Each row is a point on a landscape with many valleys, with its height.
From any point a ball takes the steepest step (drop divided by distance) to one of its 2 nearest points. It stops when none of these is lower. Distance is the straight distance between rows; heights are no part of it.
gov: [ 85 125 173 120 148 136 104 107 129  90 137 139 153 117 147 135 131 126
 124 178 124 123]  h=282
kom: [143 124  87 166 139 102 143  89 100 154 123 126  45 137 116 125 116 147
 118  80 153  79]  h=633
Terav: [ 91 122 126 142 138 147 149 108 102 165 116 117  93 134 129 156 114 152
 103 114 137  79]  h=556
von: [139 139  93 177 138 104 112  62  81 161 138 105 121 148 127 122 104 114
 175  59  97 151]  h=488
rek: [123 104 114 124 112 102 129  95 144  76 126 126 110  90 139  94 119  95
 101 136 140 174]  h=432
Lole: [119 209 136 103 152 152 116 125 118 129 156 141 156  94 137 233 128 142
 144 145  98 102]  h=657
Lume: [173 143 118 156 103  99 122 131 134 126 134 114 181 130 125 113 142 120
 180  75 124 148]  h=791
kipa: [105 151 123 162 161 162 141 123  82 168 122 106  93 136 117 165 105 123
 127 129 103  69]  h=527
ramu: [113  97 138 107 103 122 110 168 147 120 101 116 154 149 161  87 128 130
 109 176 119 165]  h=453
linel: [180  91 134 150 112 123  95 167 174 142 103  94 162 189 154  53 160 104
 156 170 145 150]  h=358
bego: [ 80 144  98 147 169 165 131  77  80 143 138 119  71 129 130 129 123  99
 151 142  94  99]  h=450
pumo: [172 177 117 163 158  93 163  63  74 140  89 146  44 117 107 146 101 139
 118  69 144  97]  h=604
Firoz: [138 173 117  83 112 146 185 138 116 145 148 161 163  87  99 171 119 144
 160  67 116 143]  h=419
vipu: [144 102 123 169 134  96  94 123 148 136 160 129 134 177 156  83 141 106
 139 158 181 110]  h=244
putuf: [ 97 188  95  91 142 149 141 103 110 165 147 120 136  91 110 240 102 175
 122 102  76 111]  h=612
busud: [ 85 144 129 142 158 115 138  68 104 125 117 143  50 109 132 169 119 166
 111 104 154  81]  h=731
giva: [110  92 158  86 156 163 142 150 158  92  78 125 131 114 118 131 133 119
 104 149  50 157]  h=122
guf: [ 70  87 167 106 147 160  90 144 120 134 117 156 139 193 171 102 127 130
  91 212 106  93]  h=331
Notul: [158 144 100 140 110 119 167 114 103 151 115 115 126 113 100 164  98 145
 121  53 118 133]  h=537
zuz: [111 139 173 100 165 132 125 131 157 115 121 129 102  88 131 191 127 152
  92 143 155  86]  h=196
lata: [115 105 136 142 137 141 119 126 126 119 133 131 101 118 125 105 137 121
  98 152 157 110]  h=304
pizil: [128  75  81 164 128 100 100 117 152 135 175 152 101 182 155  65 136 129
 118 158 191 107]  h=298
teg: [109 112 115 138 178 120 143  78 152  70 115 145  49  85 112 116 128 111
  85 131 135 129]  h=749
Koti: [122  92 128 121  67 104  91 155 156 155 106 126 182 175 170  90 128 145
 130 156 146 166]  h=422
Sim: [119  81 106 125 128 147 135 162 131 159 146 139  74 169 114  81 137 108
 105 154 168  69]  h=136
pif: [176 180 115 145 116 139 106 173 141 196 148 123 217 171  88 164 136 132
 178  84  87 131]  h=773
kigi: [110 141 150 155 204 158 119 104 108  77 135 138  78  91 122 137 151  92
 118 150 130  87]  h=750
Mapa: [123 170 146  97 146 160 141 134 119 115 128 130 136  71 115 200 127 145
 127 127  93 108]  h=684
foz: [136  99 113 131  89  92 117 141 150 118 120 122 161 128 149  81 132 130
 125 116 154 184]  h=711
rinu: [140 137 143 100  88 123 116 172 134 141 147 134 188 131 123 146 130 133
 143 115 128 146]  h=748
dapet: [ 97 159 103  60 125 152 175 130 131 136 154 166 165 100 110 167 132 149
 160 100  89 176]  h=392
Ber: [132 118 102 188 135 111 104  69  99 146 141 106 118 176 128  76 124 105
 184  79 121 129]  h=458
Vuvoz: [169  67  83 154 129 140 150 187 149 174 151 125  62 167 131  94 133 105
 101 156 182  71]  h=69
Mol: [101 118  96 154 161 126 139  69  83 126 137 134  43 145 116  92 109 100
 137 113 105 105]  h=402
lur: [124 112 158  89 119 147 161 147 170  95  87 110 113  81 114 116 127  90
 106 140  89 173]  h=192
Gumu: [180 118 112 119  78  98 149 154 195 140 141 138 171 127 123 120 130 142
 146  69 146 170]  h=760
Zopi: [ 89 181  94 134 133 149 143  95  91 175 129 110 113 105 115 212  91 176
 125  95 112 102]  h=596
zim: [136 144 100 147 167 115 165  75 104  92  97 124  28  86  99 126 102 122
 104  91 141  94]  h=686
Duned: [180 146 102 161 123 115 174  82 101 140  87 133  85 110  99 162  93 148
 126  61 136 105]  h=564
lud: [158 168 111  68  93 150 178 176 135 167 142 140 177 126  92 131 134 148
 179  98 106 177]  h=474
ved: [123  86 182  82 178 169 112 172 163  89  70 120 106 134 118 133 139 107
 101 180  68 121]  h=37
luk: [155 120 127  98  74  98 163 155 173 148 110 138 156 102 124 148 130 150
 112  95 146 170]  h=745
zagu: [134 116 115 166 119  91  83 126 135 134 135  93 198 175 146  75 142 148
 172  98 145 153]  h=669
muri: [156 127 112 117 101 107 160 120 147  95 119 125 137  72 104 108 128 119
 139  96 118 194]  h=502
Kupop: [170 161 105 174 122 102 106 141 143 134 149  96 224 160 120 111 151 119
 204  82 105 152]  h=807
retof: [160 127 187  83 133 151 140 163 158  99  91 134 120  83 111 161 135 111
 102 156 111 126]  h=737
piti: [122 131 118 109 101 111 137 123 132  69 128 127 171  99 130  86 147 118
 152 117 118 214]  h=533
vido: [110 151 178 123 126 129  68 155 123  76 110 130 186 175 191  50 150 136
 113 209 114 147]  h=94
bag: [135 137 124 117  74  94 138 117 151  95 146 138 141  83 129 151 127 136
 112 123 162 157]  h=751
besek: [ 75  78 150 104 140 141  94 128 135 122 143 139 120 162 156 117 104 132
  97 174 130 105]  h=288
Zem: [163  91 130 129  93 119 135 152 154 140 107 105 136 126 132 108 141  95
 105 152 154 139]  h=675
Rifi: [147 112 109 200 154 108 104  97 119 123 139 108 131 162 119  63 139 101
 167 120 148 113]  h=421
Pugut: [106 129 131 123 117 107 142  82 135 106 111 126  73  95 133 191 110 183
  93  88 157 108]  h=758
Sevag: [142 150 147 103 107 126 168 126 150 100 122 145 112  64 102 175 135 153
 101  94 152 130]  h=194
zin: [ 86 133 118 150 173 111 142  76 112 140 124 131  14 147 106 153 118 143
 119 127 155  61]  h=703
gopu: [162 148 146 130 122 132 161 122 140 111 100 129  84  75 104 147 126 112
  81 106 160 119]  h=259
mar: [145 115  86 164 115 113 136  72 100 153 108 110 109 138 115 129  96 137
 139  59 118 138]  h=513
Gepi: [100 128 134 129  98 104 123 101 122 146 132 141 115 125 140 185 121 192
  98  98 169 116]  h=776
Befod: [120 131  98 163 180 135 155  84  80 174 122 130  30 140 121 135 104 163
 132 100 137  59]  h=668
zeg: [108 124 131 158 144 109 127  93 112  75 130 121 108 109 125  80 134  85
 130 148 132 155]  h=387
zudap: [114 144 157 133 146 120 119 107 131 104 150 131 112  96 128 153 135 140
  93 144 172 101]  h=253
Bidok: [ 76 128 122  79 102 117 126 138 128 101 126 121 187 123 150 114 122 158
 146 139  69 184]  h=805
dasu: [156  72 120 144 103 109 107 163 145 160  90 105 162 177 162  77 125 113
 135 147 154 164]  h=395
Sok: [ 93 136 125 140  80 117 106 110 111 171 153 145 174 140 126 182 106 184
 122 100 162 123]  h=788
rodo: [ 90 117 144  98 100 150 119 152 120 162 125 129 173 144 132 162 112 144
 139 135  82 154]  h=777
div: [106 101 173 110 173 186 150 157 130  95  97 118 100 113 125 110 150  87
  97 177  91 112]  h=141
Vol: [131 151 137 144 132 153 134 126  76 161 112 112 141 109 124 166 113 124
 142 117 104 105]  h=557
lalum: [176  98 100 174 123 123 160 115 131 149 102 106 103 132 114  84 123  87
 101 102 149 132]  h=625
Tobu: [111 153 121 116 100 117 117 122 101 174 150 135 186 147 127 186 107 157
 152  97 122 156]  h=797
nir: [150 174 155  48 121 155 146 190 142 108 128 164 180 115 118 135 158 123
 172 153  84 167]  h=524
pugo: [ 99 121 129 160 125 112  87  83  86 143 153 128 154 179 143 129 132 138
 153 137 164 117]  h=628
kanof: [143 143 156 142 186 147 142 137 131  72 118 131  67  74 115 138 155  95
  84 161 148  72]  h=721
Ruga: [138 161 118 130  96 113 123 114 137 175 166 150 184 146  88 197 116 176
 163  61 146 145]  h=806
Nuga: [189 124 118 145  76  99 134 140 164 125 138 110 174 117 117  98 137 107
 152  83 130 193]  h=775
migok: [ 85 139 144 111 130 127 119 104 120  85 152 135 145  85 140 154 134 128
 141 133 111 156]  h=327
sobe: [105 134 133 140 157 181 132 125 102 132 132 113  94 118 112 122 126  95
 131 148 113  83]  h=490
Pupo: [136  71  61 140 119 110 158 138 178 172 143 143  63 139 151  97 121 120
  82 158 188 110]  h=204
Mev: [136 156 177  91 150 159 147 153 158 116  89 123 110  73 116 195 142 139
 103 117 102 109]  h=715
feg: [109 136 179 115 126 127  79 153  93  90 142 159 182 158 183  97 142 138
 122 195 117 124]  h=169
geduf: [108 107 114 170 131 100  65 114 105 149 146 118 180 193 168 102 133 160
 148 130 140 133]  h=648
pemo: [142 159 144 145 135 142 123 146 106 129 130 132 163 123 134 144 122 110
 159 126 130 103]  h=584
tukib: [136 168 132  34 107 154 156 193 141 148 155 162 176 126 107 163 151 140
 175 125 104 160]  h=496
Zalo: [102 130 183 129 155 150  92 144 107 109 139 149 160 158 154 134 125 120
 101 183 129 100]  h=233
gigof: [104 139 130 164 154 132 109  94  71 107 148 123 122 130 141  93 137  86
 165 148 115 135]  h=335
mik: [177 163 111 100 110 145 178 164 122 145 123 139 160  97  86 152 142 109
 170  83  96 150]  h=449
piz: [143  76  79 143 143 138 131 170 128 146 158 135  64 162 112  55 128  87
 131 144 129  87]  h=200
deta: [110 131 151 152 163 148 108 138 101 101 148 117 124 143 148  83 139  89
 144 165 125 103]  h=285
laka: [162 120 166 112 102 140 141 174 145 122  86 123 122 107 125 130 129 100
 110 163 155 128]  h=701
piga: [100 180 121  89 172 149 122  99 121 135 152 136 127  83 118 248 127 172
 122 128  84  78]  h=632
Mikin: [173  97 102 168 117  97 134 136 149 121 132 109 117 123 142  80 128  94
 114 129 165 130]  h=650
suvo: [ 64 129 137  94 123 161  97 139 110 138 133 106 171 145 166 150 116 143
 138 162  47 155]  h=789
bori: [134 109  95 159 107  75  99 113 147 101 139  95 177 150 138  60 139 130
 149 107 138 196]  h=691
gote: [175 174 119 166 167 123 159  85  86 110 112 134  48 106 102 131 123 114
 124 100 158  91]  h=645
gukel: [110  94 111 166 137 122 126  85 107 113 144 122  73 141 125  92 119 115
 132 134 152 105]  h=353
desor: [161 171 150 152 173 137 164 113 111  85 108 130  54  80  96 126 131  97
  95 128 168  80]  h=685
Tobun: [154 114 158 129 128 135 158 117 147  88  97 117 107  83 112 124 126  90
  92 132 133 157]  h=255
Rapu: [104 171 116  96 131 136 138 125 116  99 158 143 171  91 123 163 142 133
 151 111  70 166]  h=363
roru: [144 117 125  95  72  96 131 158 155 121 138 147 157 118 144 125 112 141
 120 129 152 190]  h=729
mov: [107 104 173  96 135 154  95 179 129 114 102 137 130 182 152  70 137 111
 101 213 125 113]  h=382
pir: [150 171 145 117 102 129 112 169 129 173 148 137 212 168 115 159 135 132
 179 117 114 142]  h=762
sog: [165 103 114 198 144  87  85 122 160 109 143 102 160 181 138  33 166 103
 159 123 160 124]  h=368
zel: [167 117 104 150 112 134 155 111 105 157 120 115  81 123 111 124 115 118
 101  85 150 105]  h=599
lilo: [164  90 132 165 123  91  77 154 166 128 149 124 167 197 162  57 167 115
 149 164 157 120]  h=302
tiv: [142 126 149 182 119 125  73 140 146 196 146 108 181 196  97 157 107 137
 175  93 145 100]  h=794
gasiv: [ 77 134 119 139 116 149 126 119  94 196 120  99 120 142 119 193  91 181
 101 108 121 104]  h=578
fad: [112 130 121 153 180 127 156  73 115  81 141 134  13 104  94 111 132 106
 114 123 132  91]  h=720
tasip: [132 129 175 131 176 170 118 154 119  98 117 121 139 118 137 105 146  93
 122 183  97 108]  h=221
katu: [119  86 134  95 116 120 105 164 129 117  93 129 128 168 169  42 142 120
 112 212 128 146]  h=433
zifal: [116 133 149 100 109 115 132 138 147 104 115 133 128  69 139 196 131 167
  90 131 178 118]  h=126
Zuk: [163 162 124 175 111 135  95 118 137 196 156 107 202 178  91 154 120 130
 173  65 109 111]  h=783
gemo: [113 114 166  29  98 137 131 184 158 104 109 154 180 132 144 130 140 170
 137 157  89 190]  h=780
vom: [122 128 137  61  83 115 128 162 144 117 101 128 184 139 150  83 146 163
 145 156  77 205]  h=795
fovus: [114 152 136 163 122 125  91 114  83 144 164 121 163 139 116 157 129 117
 157 142 140 107]  h=608
Lomon: [ 47  61 140  99 148 150 110 117 164 115 117 153  85 157 157 117 116 158
  76 166 128 117]  h=326
Veke: [155 121 108 121  97  87 143 111 180 101 118 134 114  66 128 111 119 108
  89 124 141 194]  h=468
fim: [123  56  74 129 122 133 122 128 153 157 158 129  88 168 155  84 137 131
  96 152 172 127]  h=256
Rul: [118 174 136  55 150 157 137 171 133  89 129 160 185  84 150 127 150 112
 164 164  45 157]  h=559
Sutu: [119 127 162  67  78 139 128 176 142 135 117 147 174 128 134 156 131 148
 128 151 108 153]  h=763
Vas: [160  92  85 134 148 123 162 157 153 156 151 125  37 139 128 113 125 134
  87 145 170  83]  h=138

Where does a ball stop that starts at each point below?
kigi -> zifal
kanof -> vipu
fad -> vipu
teg -> vipu
Ruga -> zel
nir -> vido
piti -> ved

Call two points neighbours if one is among the 2 nearest of the other. Go from one point of each pair to the other, from neighbour to neighbour, staying as low as possible. Name the highest point that can't be avoided.
vipu and besek -> ramu
besek and kipa -> kigi
zel and zifal -> retof
vido and besek -> mov
vipu and Vuvoz -> pizil
ved and zifal -> gopu
